Points on a hilly landscape, in no order, each with its height.
A ball rolls from a point to the lowest of its 2 nearest points, and stops where none of them is lower. Distance is the straight distance between rows; heights are no part of it.
<211> height 208: [ -2 -40  -4  29  -3  12  -8 -17  -1  -4 -18 -14 -12  40 -14  18   2  17
 -38  36 -27  10 -29  39  -3   8  17   6  17  10  13  41   1 -12  -3  31
   0 -10  32   5 -20   2  -4   9  -1  -5 -17  -5  -4 -13  39  -5  -1   9
  30 -26   8]
<493> height 458: [ 37 -18  19  30 -22  -9 -10   0  16   0 -29  13   8  23  -7  37  14  52
   7  22   3   5  37  29 -16  23  16   2  36   0  17   9  13 -19 -23 -35
 -10  -9   1  15 -12  28   1 -22 -26   5  22 -17  31  13 -43  -8 -15  11
  27  -5   3]
<127> height 552: [ -7 -25   3  -8  -1  10 -33 -40  -4  23  46   2   7 -11 -50 -28 -15  20
  -7  24  -9  -7  11 -28   7 -11  11 -46 -24 -32  15 -10  -6  40 -13  15
  -8  10   0  17 -19  22   3 -11   7  11 -14 -21  22 -20 -36 -13   6  36
  19 -32  48]
<701> height 124: [  4 -46   1  24   5  35 -10   8   3 -10 -21 -20 -15  54 -18   7  15   4
 -33  43 -33   1 -24  49 -17  29  26  -2   8  16  14  52  11 -31 -19  24
  -4   2  32  -8  -7  -2 -28 -10  -4  -7 -15 -13   8 -13  54   0   8  -2
  33 -37   1]
<39> height 152: [ 11  21 -45  -3 -11   8 -16  37  -7  -9  11 -19   1 -18  33 -14   8 -48
   2 -22  28  13  27   4 -10  16   8   2 -10 -19 -14  33  14 -23 -14 -46
 -13   4  -1  -4  10 -19 -38   3  13 -22  25  -4  22  10 -13  21  -3 -40
 -20   7 -35]
<648> height 166: [ 10  24  -1 -21  12  24   8  59  -7 -32   7 -10  30   2   9  -6  19 -42
  21 -14  35 -27  51 -22   0  24 -15  -6 -34 -35  -8  29   4 -17 -25 -61
 -13  -8 -14 -40  12 -29 -26 -35  11 -13  20  -9  26  28 -22  38  17 -11
 -10   8 -19]
<111> height 162: [ -6 -20 -53  48 -14 -27  -7 -34 -23  19 -36  -5 -21 -17  28  -5 -54  11
 -30  -8 -45  28 -38  39  13 -18 -19  20  26  22  -6   3  20  -3  -2  25
 -30 -13  23  20 -29  13 -10  41   8  21 -28  12 -12  13  50 -20 -21 -11
  16  13 -13]
<634> height 533: [ -4 -24  -1  -8  16  11 -25 -46  -7  34  28   2   9 -36 -42 -43 -28   0
  -6  16 -14   3   3 -50  14 -40  -7 -52 -37 -33  -3 -20 -16  33 -20  45
 -15  13 -11   1 -18  18  -5  14  21   2 -41  -2  17 -15 -11 -26  11  29
  20 -35  42]
<238> height 469: [-21  11  11 -20   1  -1  -3  -3   7   8  30   6  -5  -4  -9   5  10  -4
  -1  -5   6  -6 -12 -25  -5 -19   6  -7 -12  -2  -8 -20  -5  20  17  20
  15   9 -11   7   2 -10  24  -5  -2  -8   7   0 -12 -10  -3  -3   5   6
  -6  -7  15]
<431> height 420: [  8 -29  36   5  18  18   7 -42 -25   0 -10   5  20   7 -49 -15 -41  16
  -7  16 -12  -1  20 -29  10 -22  -5 -14 -26 -11   9   0   2  19  -8  30
 -16  -4 -20 -12 -16   6  17 -14  11  30 -47   3   0  11  18  -3  21  39
  22 -13  50]
<399> height 383: [ -2   4  45 -14  -7 -11  43  10   8 -11 -15  33   1  26   7  44  52  48
  22   1   8  -5  -3  14 -10   6  19   7  16  18  14 -21 -22 -15  21   8
  15 -23   1  -9  21 -12  35  -9 -31   2  44  13 -31  -3 -28  13 -13  12
 -11  21 -12]
<420> height 434: [  3   7  32  -9  -8  -6  10  19   4  -6  -4  15  14  11  -5  19  24  23
  13   2  18  -8  35 -17  -6   5   1  -1 -12  -6 -10 -18  -3  -7   3 -21
   3   0 -18   1   7  -3  19 -22  -8   0  28  -6   3   3 -30  10  -1  14
  -6  10   3]
<769> height 257: [ -6 -29 -22  31 -10  -6  -4 -31  -5   6 -17  -5 -20   8   5  16 -15  29
 -26  17 -27  12 -28  40   2  -6   8   7  23  16   5  21  11 -10   2  31
  -4 -18  32  16 -28  20  11  28   3  10 -18  -2  -9 -12  30 -18 -12   9
  17 -19   4]
<220> height 418: [  1 -25  35  16  -3 -14  23 -25  -8  10 -34  17   5  10 -37  22 -27  55
   7  15  -4  -7  19 -11   7 -27 -10  10   4   5  18 -26   0  11   6  11
 -20 -25 -25  -2  -5  21  41 -13  -8  31  -8  -3   6   9 -11   0   3  38
  16   3  32]
<448> height 278: [ -5   6  33  -2  28 -18  39 -12 -23  -5 -32  10   7  -9 -14  -4 -32  20
  -1 -17  -4 -20  -7 -39  29 -32 -48  19  -5  19   1 -44  -2  22  15  17
  -3 -20 -20 -14  -4  -4  45  11  -1  23 -39  20  -6  20  31   4  21   9
 -14  46  11]
<901> height 241: [-15  -2  10 -43  -5  22 -18  14  23  -3  70  -2  14  34 -32   7  52 -16
  15  23  14 -35   3  -8   3  27  36 -22  -9 -17   2   2  -9  32   0  -4
  35  28   7  -7   8 -16   1 -21   9   3  28 -20 -18 -19 -23   5   1  15
  -1 -32  12]
<512> height 363: [-19  -2  46 -26  23  27  44  15  -3 -21  -6   0  22  58 -33   7   7   3
  18   8  -5 -19 -18 -29   6   6  -3  -6 -20  27  23  -1  -6  19  15  36
  22  -4 -16 -20  14 -28  38 -19   4  10 -19  12 -48   3  39  25  27  15
  -2   6  29]
<796> height 103: [ -3  21 -31  -7  11  20  -2  47 -12 -14  19 -30   9 -16  25 -24  24 -63
  12 -26  26 -13  30 -11   5  15  -9  -5 -24 -27 -18  33   2 -19 -15 -39
  -3   6  -7 -25  26 -39 -34  -7  18 -25  11  -1  14  14  -4  23   9 -33
 -18   2 -29]
<540> height 535: [ 23 -22  24 -13  16  56   9  42  -2 -39 -10   1  20  57 -14  11  38  -3
  19  25   9 -32  19  36 -15  50  19  -4 -18  -3   5  44   7 -20 -13 -27
  -9   5   3 -41  20 -32 -30 -39 -11  -9  22  -5   9   8  16  30   8 -11
   7 -19   6]
<902> height 411: [-10   3  38 -29   7   5  37  29   3 -26  -3  13  -7  45   7  29  63  28
  11  -1   4  -6 -21  19  -9  24  25   3  10  20  17   0 -24 -10  23  20
  33  -7  14 -16  29 -35  27  -4 -31 -13  38  21 -39 -17   5  22  -8   1
  -8   7  -6]
<998> height 415: [  6 -16  43 -19  44  36  14 -24 -19  -6  11   2  25  11 -42 -25 -34  -4
   0   6  -8  -2   7 -54  18 -19 -15 -17 -39  -1   9  -1  -1  24  -2  41
  -3  -5 -24 -26  -9  -5  24 -13  19  30 -59  14 -16  13  37   2  37  28
  10  -2  45]
<660> height 308: [ -6  31 -24  18 -12 -33  26  15 -21  -4 -25  -5 -18 -15  55 -22 -16 -13
  -8 -32 -17  24 -36  12   4   6 -28  31  16  32 -12 -31  -2 -28  15   9
   4 -10  16   2   4  -8  -4  32   3  -1 -11  34 -32   6  38  15 -23 -36
 -23  60 -41]
<433> height 592: [-21  -3  23 -45  31  39 -24 -17  16   8  81  -8   7  21 -47 -31  10 -30
   4  14   0 -26 -13 -29  13  11  11 -34 -30 -19  15  -4  -8  47   2  32
  34  22 -25 -24  -8 -12  11 -19  22   4 -13  -5 -13 -15  -3  -7   8  24
   9 -39  40]
<381> height 391: [ -9  -7  54 -23  47  34  25  -1  -3 -14  15   0  28  43 -40 -11 -10 -14
  14  -2  -2 -16  -2 -53  14  -5  -7 -19 -38  16  16   2  -4  26   6  37
  16   1 -32 -28   8 -25  42 -22  17  22 -44  16 -34  13  29  17  35  26
   6   2  38]
<542> height 237: [  1  23 -57  -8 -40 -22 -33  -4  25  14  43  -5 -14 -40  51  -2  14 -37
   5 -24   9  27 -20  12 -24  10  24   1  21  -5 -15  16   0  -9  -1 -11
   8  10  24  34   1   7 -32  23   4 -30  37  -3   1 -31 -33 -18 -19 -31
 -18  -2 -28]
<631> height 82: [ 13 -30  19   8 -15  10 -22  -2  15   0  32  13  12  41 -32  25  44  49
  -7  43   2  -8   5  20 -11  21  36 -14  17  -5  15   5  -4  -2  -4 -10
  12   5  25  25 -22   8   9 -21 -12   2  22 -26  15 -11 -34 -14  -5  26
  25 -32  13]
<939> height 141: [ -4  11 -26  29   6 -41   1 -29 -15  29 -21   9 -14 -67  27 -22 -55   4
 -15 -22  -2  12  -7  -8  16 -38 -39  18  18   0 -16 -43   8  -1  12  -1
 -18  -9   7  13 -20  32   4  37   0  20 -25   2  17   5  -2 -17  -3  -2
 -14  26 -10]
<574> height 250: [  6  -4  15  -2  16  30  10  30  -6 -19 -16  -8  30  16 -16  -7   2 -24
  15   1  11 -10  34 -16 -10   7  -7  -3 -38 -15 -13  16  11  -9 -11 -23
 -10   1 -22 -28   3 -18  -8 -38  17  -3 -12 -11   6  18  15  18  10   3
   3  -6  -1]
<814> height 217: [ 26 -21 -37  31  -2  -3 -25 -21  -6  12 -22  -7   6 -30  -8 -16 -50  -7
 -18   5   1  27  27   1  -4 -22 -10  -4  -8 -17 -16  17  28   1 -19 -39
 -27   5  -3  17 -18  19 -12  -4   9   9 -13 -12  45  20  -8 -17   5   5
  21 -18   4]
<171> height 235: [ 15 -22 -39   2 -21  12 -38   8  11  -7  12 -19   4  20 -11   4   9  -5
  -9  31   6   9  10  31 -18  30  32 -15   9 -13   1  38  22  -2 -26 -18
   0  14  28  22 -20   7 -23  -1   5 -13  12 -20  26  -8 -13 -10  -9  -3
  14 -35  -1]
<729> height 341: [ 27   1  24  29  11  -1  18  27  -7 -20 -86   1  25  -5   3   7 -22   6
  14   2   8   5  62  -2  -1  -7 -40  23  -7  -9  -7  11  13 -30 -15 -50
 -34 -13 -28 -29  11  15 -18 -29   0  15 -20  -9  33  43  14  18   7 -11
   5  23 -28]
<373> height 172: [  2  20 -35  23  -4 -17  -2  12  -3   2 -23  -8 -18 -28  35 -15 -11 -21
  -5 -11  -1  22   4   9  -9 -10  -2  16   6   0 -21   9  10 -28   4 -25
 -15   0  14   7  -4   8 -21  12  10  -3   2   0  -2   3  24   9 -16 -31
 -16  15 -36]
<922> height 306: [-16  12  45 -13  30 -27  31 -30 -16   2  -8  23   3 -26 -26  -7 -27  24
  -4 -18   3 -13 -18 -61  32 -39 -42   2  -7   9  14 -64 -23  41  17  24
  -8 -17 -24  -5   0  10  47  23  -9  22 -35  22 -10  11   1  -2  33  19
 -25  36  26]
<176> height 530: [-21  56   8 -27 -12 -27  -5  14  10  15  49  12 -12 -35  44   3  39 -39
   6 -29  21  -9 -13 -34   0  -5  -6   7   7 -13 -18 -27 -28  13  32  18
  22  19  -4   9  27 -22   5  29  -3 -21  31  11 -28 -11 -27  10  -1 -17
 -43  12  -6]
<283> height 433: [ 11 -17  22  36  -5 -30  18 -12   5  12 -54  21   3   2  -9  33 -26  46
  10  10  -4   1  24   5  -1 -22 -12   8  26  11  10 -16  16  -9   6  -8
 -16 -20 -12  -2  -5  24  24  -7  -7  29  -4 -10  18   8 -19  -4  -7  24
   7  17   5]
<35> height 200: [  7  27 -46  -9 -27  -8 -20  24   4   4  29  -7 -14 -25  45   3  25 -45
  19 -29  23  19   0  15 -20  29  22  -4   8  -8 -14  30  -3 -16  -8 -26
   8  12  13  15  16  -8 -33   8  -2 -25  46   2  12 -11 -35   5 -19 -28
 -24   7 -36]
<585> height 426: [-24  10 -41 -17  17   6   7 -18 -12  21  48 -19 -24 -23  11 -48 -22 -28
 -23 -28 -15   6 -57 -28  36 -31 -35   5   9   9  -5 -25 -21  23  24  45
  30  15 -11  12  10 -13   4  37  26 -14 -44  18 -36  -7  55  -9  20 -26
 -10   6  -2]
<678> height 211: [ -1 -17 -29  48 -19 -33   1 -37  -3   6 -35   7 -19 -12  29  14 -37  35
 -21   0 -34  18 -46  49  12 -10  -1  15  41  28   5   9  15 -19   6  25
 -15 -28  31  23 -33  27   7  39   1  18 -16  10  -6  -5  29 -27 -23   0
  10  11 -10]
<182> height 206: [  6 -31  -6  14   7  44 -12  16   0 -20 -12 -25   5  40 -10  -4  12 -20
 -19  28 -18  -4  -6  46 -10  37  29   1  -8   1   1  53  22 -19 -20   2
  -8  14  20 -10   6 -16 -34 -16  -1 -13  -6  -7   6  -4  37   9   4 -18
  24 -33   0]
<879> height 359: [ 31 -12  14  34   1  -3   0   8  -3  -4 -67  -3  26 -13 -16   6 -39   9
  -1   6   9   3  63 -11  -2 -11 -29   9 -11 -19 -13  10  23 -13 -26 -52
 -27  -4 -27 -11  -2  21 -10 -30   1  17 -24 -23  50  35  -6   2  13  10
  20  13  -5]
<426> height 545: [-30  52  10 -39 -17 -18   0  12  24   8  56  14 -20 -12  42  23  59 -33
  14 -35  10 -10 -36 -13  -5   6  13   7  14   7  -3 -21 -39  13  41  32
  41  13  13  13  31 -29  16  26 -14 -15  51  23 -40 -25 -21  10 -15 -12
 -36  16  -2]
<36> height 324: [ 19  22   6  -2 -31 -24  -1   7  20   2 -12  28  -7  -3  28  33  28  23
  11  -9  18   7   7  24 -14  18  24   9  29  13   3   6  -5 -25  -2 -26
   5 -11  17  22  11  14  -3  -6 -19 -11  64  10   5 -15 -55 -10 -26  -2
 -10  15 -29]
<685> height 416: [ -9  22  39 -20 -10 -17   3   7  10  -1  25  25  16  -6 -14  25  26  26
   8   3  20 -15  25 -44  -3 -12   3  -3 -11  -7  -4 -45  -8  17   7 -11
  14   4 -22  14   4  10  16 -21 -22  11  43 -20   4  13 -64  -6  -1  21
  -5  13  13]
<608> height 95: [  0  -9 -52  37   2 -35  -7 -44 -27  26 -13  -2 -26 -51  24 -31 -63   6
 -22 -29 -30  25 -26   8  17 -37 -36  11  15  14 -12 -35   8   4  12  21
 -21  -8  14  15 -27  22   8  48   7  24 -41  17  -1   7  28 -20 -10  -1
  -2  21  -3]
<531> height 368: [-27  19 -33  -3 -11 -17   6 -13   9  14  21  -1 -21 -14  31   7   3  -7
  -3 -17  -8  12 -48  16 -13  -9  15   6  28  24  -8 -16  -7   5  17  28
  17   2  23  33  -4   2  11  31   4  -8  -4  10 -29 -27  22 -13 -16 -13
 -22   0  -8]
<650> height 260: [  7  13 -12  38 -15 -34  20   9 -11  -6 -64   6 -12 -17  41   6 -31  17
   6 -10 -13  10 -13  38  -2   8 -26  33  31  32   2 -12  10 -36   5 -12
 -23 -23  -1  -4  -2  21  -7  13 -12  14 -14  18   7  16  24   2 -23 -26
  -4  46 -40]
<988> height 429: [-38   6 -18 -34   0  25  -1   7   7   8  46 -26 -17  12   5 -14  38 -49
  -5 -16  -2  -5 -33   1  -1  16  19   0  -1  11  -5  12 -11  21   4  22
  41  22  13  -7  20 -35   7  19  14 -28   9  11 -41 -34  29  -2  -9 -20
 -13 -30   1]
<767> height 334: [-25  15  37 -26  31 -12  19 -20  -3  10  20  14  -7 -14 -19 -10 -11   9
  -3 -14   7 -11 -25 -67  24 -39 -29  -1 -23   4  10 -50 -29  43  25  45
  11  -3 -25  -1   6  -4  33  19  -5   7 -29  19 -26  -3   2   0  36  10
 -18  18  36]
<4> height 328: [-12  -5  29 -20  13  21  24  13   3 -17  -5  -2  16  50 -25   9  22   2
  13  10  -3 -18 -10   1  -4  18  12  -6 -16  13  13  13  -6   0  -3  24
  15   1   4 -19   6 -24  17 -15  -1  -3  -7   1 -33  -7  30  16   6   7
   5 -16  19]
<103> height 296: [ -1  -7 -12 -39 -13  21 -25  10  28 -10  65  -8   6  34 -24   4  50 -16
   1  28  16 -20   7  20  -8  37  44 -18  -2 -22   9  26  -2  27 -15 -17
  27  28  30   9  -2 -10 -16 -15   6 -11  30 -26   3 -26 -26  -6 -10  -4
   0 -45  -3]
<261> height 514: [ 32 -10   3  -5  -8  32  -8  36  -1 -31  -9  -8  -3  42   5  24  33   5
  18  14  20 -14  11  46 -17  50  29   5   8  -9  10  42   4 -28 -12 -36
   2   2  18 -17  15 -14 -32 -22 -14 -21  40  -4  24   3 -10  25  -3 -10
   6  -6 -15]
<746> height 319: [ 27   6  -2  32   4   6  24  32 -20 -24 -71  -8  -4  -8  25   6 -23  -3
   8  -8   5  10  37  21  -1   5 -22  30   0  -4  -8  19  23 -40  -7 -51
 -33 -18 -17 -34  21  10 -40 -18  -3  12  -5   1  22  44  27  32  -7 -35
  -8  21 -40]
<963> height 452: [-20  25  22 -20  -2 -12  20  17   3  -1   2   8   2   8   8  12  28  -4
   9  -6   9  -8   1 -20 -10  -4   3   6  -7   0  -5 -16  -9  -1  14   5
  17  -6  -6   2  14 -18  25  -3  -2  -9  18   4 -19  -7   2  15  -2   3
 -22  13  -1]
<991> height 377: [ 19 -16  25  17  10   6  -1  -9  -4  -3 -33   4  31   0 -29   1 -31  14
   2  11   1 -11  49 -22   4 -17 -19   0 -18 -18  -5  -3  12   4 -14 -29
 -19  -9 -26 -11  -5  12  13 -35   4  18 -15 -11  34  19 -21   0  14  31
  21  -6  18]
<969> height 209: [ 27   7  16   0  10  28  14  41 -11 -40 -31  -6  31  20 -12  -7   7 -19
  17   2  28 -18  59 -14  -8  21 -11   1 -31 -26  -7  27  14 -24 -30 -59
 -26  -7 -24 -41  10 -19 -27 -45  12   1   9  -8  28  29 -15  33   9  -1
  -4   8  -9]
<747> height 180: [ 16   0 -24  32  -3 -32 -13 -32   2  21 -27  12  -9 -54  10 -10 -58   0
 -13 -14   2  21  26  -7   3 -34 -24  10  16  -4 -10  -7  13 -10  -5 -28
 -24   3   5  15 -15  37  -3  16   2  21 -13 -13  39  10 -24 -18   2  10
  -2   2  -7]
<8> height 258: [ 18 -43 -30  23   2  16 -31 -24 -23   9 -15 -16  16 -12 -23 -18 -46  -9
 -18  17 -15  23  20   5   2 -14   3 -13 -15 -16  -8  35  28   6 -23 -10
 -29   5  -4   0 -24  19 -25 -15  19  11 -33 -16  27  10  19 -13  14  20
  38 -38  25]
<627> height 216: [  2   5 -13  29  15 -12  20   4  -9   3 -47 -10   4 -19   6 -10 -29   1
  -8  -5  -2  12  15   2   2 -18 -27  19   3   1 -13  -5  20 -14  -2 -21
 -19 -11 -11  -8  -5  11  -7  -1  16  14 -23   1   8  19  36   5  -2  -9
  -4  15 -19]
<21> height 398: [  2  -8  31   5  15  -4   6 -34 -18   8 -17  11   9 -17 -35  -8 -40  22
  -1   1   2 -11  29 -37  10 -36 -19  -5 -24 -11   0 -24  -3  19   3   6
 -24  -5 -22  -9 -11  21  27  -9  -1  23 -18  -4  19  11 -13  -4  16  33
  13  -9  28]
<714> height 332: [-22  21   0  -3  -5 -28  32  15 -12 -13 -23  10 -11   8  33   4  12   7
   7 -22 -10   9 -45   8   2   3 -13  26  21  36   9 -18  -9 -17  22  21
   1 -14  10   3   7 -12  18  24  -2  -3   1  32 -30  -1  30  14 -16 -23
 -29  52 -26]
<741> height 293: [ -9 -17  20 -11  22  39   3  18   3  -8   6 -15  28  39 -30  -8   7 -23
  10  15  -5 -15  10   3  -2  23   7 -15 -27   0   6  27   6  -4 -10   9
   7   9 -10 -22   4 -27   2 -30  12   4 -15  -8 -14   4  34  16  11   7
  12 -21  14]
<860> height 515: [-23  -4  -4 -22   8  -7 -41 -49  17  43  57  -5 -11 -45 -35 -41  -5  -9
  -7   9  -9  -4 -18 -48  17 -40   1 -40 -29 -26  -1 -32 -37  45  -7  47
   2  22 -14  12  -1   5  -1  25  13 -16 -16  -3  -1 -21 -30 -30   2  23
   6 -27  41]
<408> height 218: [ 16 -24 -67   9 -19  15 -40   5   3   8  18 -29   6  -5  -3 -19 -16 -30
 -11  21   9  23  16  25 -16   6  18 -14  -6 -27  -5  36  33   2 -36 -34
 -15  21   6  13 -21   6 -42  -4  20 -11  -7 -30  31   3  -5 -14   1 -12
  26 -34  -5]
<768> height 397: [-35  11 -18 -24 -12   0  -6  -6  17   6  31 -14 -27   7  21   6  40 -22
 -12 -11  -7   5 -36  26 -13  14  37   1  14  22  -5  14 -10   8  14  25
  31  12  35  29   8 -13   4  34  -4 -20  24  10 -34 -39   7 -15 -19 -12
 -10 -17 -15]
<166> height 392: [-25  18 -30  -3  -1 -28   5 -20  -7  18  19   4 -29 -22  27  -6 -22  -3
 -13 -23 -13  12 -59  -8  12 -26 -16   5  22  26  -1 -41  -8  21  31  42
  15  -5   8  32 -16   2  22  45  10   6 -18  24 -28 -13  22 -16  -6 -11
 -25  27   4]
<169> height 286: [ -5  20 -32  36 -16 -32  13   1 -17  -2 -54  -1 -20 -11  54 -12 -31   2
  -2 -26 -28  27 -39  38   3   4 -25  39  31  41 -12 -23  11 -35   7  -2
 -18 -19  16   6  -9   8  -8  27  -7   4  -7  37 -17  19  45   2 -32 -33
 -10  54 -43]
<633> height 173: [ 19 -38   1  17  -6  13 -32  -7   2   0   5  -9   6  30 -30  15  10  21
 -16  35  -5   2   8  32  -4  19  26 -15  12 -13  12  33  17   3 -19  -7
  -4   6  23  17 -27  13  -7 -15   1  -3  -2 -28  22  -4  -5 -11   3  26
  34 -37  24]
<882> height 496: [-28  20  -3 -27   8 -10 -32 -28  24  31  65   0 -18 -40 -13 -30   0 -12
  -6  -5   1 -16 -23 -38   7 -29  -5 -23 -15 -28  -2 -28 -35  43  12  32
  21  32 -18  18   4  -1   6  20  -1 -18   6  -4  -1 -14 -39 -16  11   9
  -4 -20  26]
<524> height 261: [ 18 -24 -34   4  -3  49 -22  27  -3 -23  -4 -28   9  28  -8 -11   8 -40
  -7  17  -1  -2   9  40  -7  33  20  -9 -20  -8  -5  60  26 -17 -34 -23
 -20  13  12 -23   4 -21 -53 -23   4 -14   1 -16  16   6  21  18   3 -35
  14 -25 -14]
<378> height 163: [-10 -15  25 -20  -6   8  -2   7   9  -6  29   3  15  39 -20  24  46  29
   9  23   4 -18   2   7  -2  17  37 -13   8  -1   3  -8 -13  11   5   5
  27   9  15  15  -1  -5  16 -14  -9  -6  31 -14  -5 -22 -21   2  -4  19
   8 -23  10]
<351> height 299: [ 39   6 -16   8 -34  -7 -15   1  23  -5 -14   7 -12  -2  27  33  23  26
   1  -3  13  22   4  46 -25  37  32  -1  27  16   5  27   1 -34 -12 -21
   1  -8  40  28  -6  23 -25   4 -24 -21  43   4  15 -23 -47 -22 -31  -5
   2  -2 -28]
<256> height 249: [  5   5  12  15  27 -25  32  -9 -22  -9 -48   7  13 -27  -6  -7 -44   9
  -2 -13  -1   1  22 -17  15 -26 -55  23  -3   3  -5 -27  11  -2   1  -9
 -21 -20 -19 -19  -9   6  27   8   0  22 -36   6  13  30  31   1   8  -2
  -7  37  -4]
<530> height 361: [ 29  28  24  22 -18 -37  23  22  -3  -4 -66  32  -4 -23  38  27 -13  23
  36  -7   8   5  33  25  -3   1 -20  29  28  15   5  -9  -3 -43   7 -39
 -27 -25  -9 -17  22  25  -6  -9 -22  18  15  13  16  15 -20  10  -9 -17
 -12  50 -42]
<285> height 516: [-27  45 -15 -31  -2 -17 -24  -5  25  23  61   4 -14 -47  24 -20  29 -30
   1 -14  12  -6 -19 -36   1 -19  -5  -1  -3 -22 -13 -26 -28  21  24  22
  28  34 -13  22  16 -11  -7  30  -5 -29  13  -1 -14 -14 -42 -13   3 -12
 -25  -9  -1]
<384> height 292: [ 17  17  -2  27  -4  -9  36  24 -25 -33 -69  -2 -14  -1  34   6 -22   4
   4 -13 -12   8   0  30  -1  15 -22  37  12  17   0   7  11 -43   4 -26
 -24 -19 -11 -28  19   0 -28  -5 -10   8  -5  22   7  36  42  25 -15 -32
 -16  48 -46]
<353> height 127: [ -3   8 -55  15  -2  -4 -19   0  -7  17   9 -22 -11 -35  19 -24 -16 -29
 -17 -10   0  30  -5   5  -5 -15   2   5  -2  -9 -24   7  19  -9   0 -15
  -5  16  14  14 -10   4 -18  14  25 -13 -16 -12   2   1  25  -4  -2 -26
  -1 -11 -27]
<455> height 408: [-20  14 -34  -6  12 -21   4 -29 -23  17  30  -7 -26 -36  26 -39 -35 -17
 -21 -32 -15  10 -59 -20  26 -33 -43   4  19  19  -6 -48 -17  27  25  52
  11   1  -1  25  -7   2  13  61   9   0 -42  21 -29  -5  31  -9  13 -19
 -17  32   1]
<974> height 393: [-26  24  48 -26  17 -17   1 -10  13   7  45  21  12 -24 -27   5  16  26
   9  -9  15 -27   6 -63   6 -28  -8 -12 -28 -17   6 -63 -30  37  16  10
  16   9 -35   7  10   8  24 -13 -26   9  21  -8  -5  12 -64  -8   4  26
  -3  16  36]
<967> height 476: [ 39 -24  40  32 -21  16   9  17   9 -21 -53  12  -4  39 -10  37  31  44
   7  21  -5  -6  27  45 -15  42  16   3  19   4  16  18  14 -29 -13 -34
 -11 -17   1 -14   4  15  -9 -31 -30   5  17 -16  27   6 -17   9  -5   5
  24  -6  -7]
<394> height 233: [ 21 -50 -14  20  -9  19 -39 -17  -9   4  -1 -11  19  16 -33  -1 -26   1
 -17  43 -11   8  21  19   2   4  10 -15  -4 -27   4  45  30   4 -27 -15
 -22   7  11   8 -32  15 -27 -14  15   5 -15 -28  29   6   0 -12  12  29
  39 -37  32]
<84> height 362: [-27  23  46 -37  32 -13   1  -7   9  14  49   5   3 -22 -25 -11   2  10
   2 -14  14 -21 -17 -69  22 -30 -18 -17 -34 -12   9 -50 -41  49  17  42
  20  10 -31  -3  15  -8  31   4 -11  -4  -5  12 -26   3 -28  -4  21  17
 -12   1  45]
<362> height 573: [-18 -13  22 -32  15  17 -32 -22  10  16  79   0   8  15 -47 -17  12   3
   7  25  -3 -27  -3 -24  11  -3  20 -35 -25 -23  14 -14 -14  49   0  22
  20  16 -13   3  -8   8   4 -19   7  13   6 -22  -3 -19 -24 -13   9  27
  19 -40  48]
<31> height 357: [ -4  10  20  -4 -10 -25  44  14   1 -16 -44  31 -10  28  20  26  19  35
  18  -7  -9  -2 -25  22  -3   9  -6  22  27  33  18 -18 -10 -15  19  12
   4 -31   0 -10  10  -2  31  11 -17  -1  12  23 -24   0   2   9 -18   6
 -24  38 -17]
<58> height 171: [  7 -18 -76  15  -5  10 -33  -3  -6  23  21 -35  -2 -31  19 -37 -25 -44
 -16  -2  -1  27  -1   9   2 -15   4 -12 -11 -16 -22  27  32  -2 -13 -18
 -12  17   5   7  -9  -2 -35   6  28 -21 -24 -22  16  -1  11 -21   8 -21
  18 -29 -19]
<869> height 495: [ 45 -22  13  17 -17  28   3  23   3 -31 -34   3 -21  29  13  30  23  26
  -4  16  -4   7   9  59 -30  38  24   3  23   4  12  35   9 -36 -14 -29
  -9 -14  12 -11   5   6 -31 -14 -21  -8  28  -6  25   6 -11  11  -2 -12
  14  -8 -22]
<403> height 272: [ 18   8 -44  -3 -39 -16 -30  -5  28   6  11   2 -19 -19  37  20  16  -4
  -3  -6   4  25 -12  41 -19  25  38   2  30  10  -2  27  -1 -23 -11 -16
  -4  -1  46  43 -14  21 -25  18  -6 -29  43   2   8 -37 -40 -29 -34 -19
  -6 -11 -29]
<190> height 437: [-27   6  29 -44   1  24  24  20  12 -14  20  -2 -12  53  -7  21  64   0
  11 -11   0 -18 -32  11   0  25  25  -2   1  25   9   6 -28  11  23  31
  45   8  26 -12  31 -40  28  10 -22 -19  31  21 -51 -28  17  15  -3  -5
 -17  -6   3]
<134> height 444: [ 21  -7  26  28 -20 -25   8  -6  22  13 -43  30  14  -3  -1  38 -11  52
  21  11   5  11  48   7  -3  -2   2   3  33   8   9 -21  11 -21  -2 -29
 -10 -17 -19   6   3  33  16 -23 -21  17  19 -16  25   7 -51  -6  -8  18
  13  18  -3]
<327> height 611: [-19  11  13 -38  30  34  -5   7   8  -7  59 -12  32   7 -21 -19   8 -39
  13   8  11 -30  16 -39   5  10   4 -22 -38 -31 -10  -2  -3  32  -4   9
  23  21 -34 -31   3 -18   1 -25  19  -4 -10 -15  -5  -6  -8  -5  16  12
   1 -21  14]
<656> height 448: [-35  12 -29 -30   2  13   3  -1   3  22  54 -28 -21  -5   8 -27   5 -49
 -13 -20  -5   0 -46 -19  12 -14  -4   1   4  14  -3  -4 -16  22  18  36
  35  16  -5   4   8 -26   6  25  16 -21 -23  18 -40 -19  44  -9   6 -24
 -14 -16   5]
<33> height 343: [ 17  30  10   5 -22 -23  10  21   1  -2 -32  25 -12 -16  40  24   9   4
  21 -26  20   7  21  18 -13   9   7  20  18  11   2   6  -2 -39   3 -36
  -6 -18   3   3  21   9 -12  -9 -14  -8  46  10  11   1 -35   7 -18  -6
 -20  31 -33]

Where does a ball stop that starts at each point below?
<963> => <353>
<869> => <650>
<998> => <796>
<767> => <353>
<656> => <531>
<8> => <608>
<238> => <353>
<33> => <796>
<190> => <796>
<31> => <650>
<433> => <882>
<431> => <650>

Call two points neighbours if one is among the 2 nearest of the other. Go from one point of each pair to the other, from neighbour to neighbour, staying as low as possible. Name the highest point that can't be avoided.
<650> / <796> => <530>
<633> / <701> => <8>
<631> / <353> => <171>
<608> / <701> => <769>
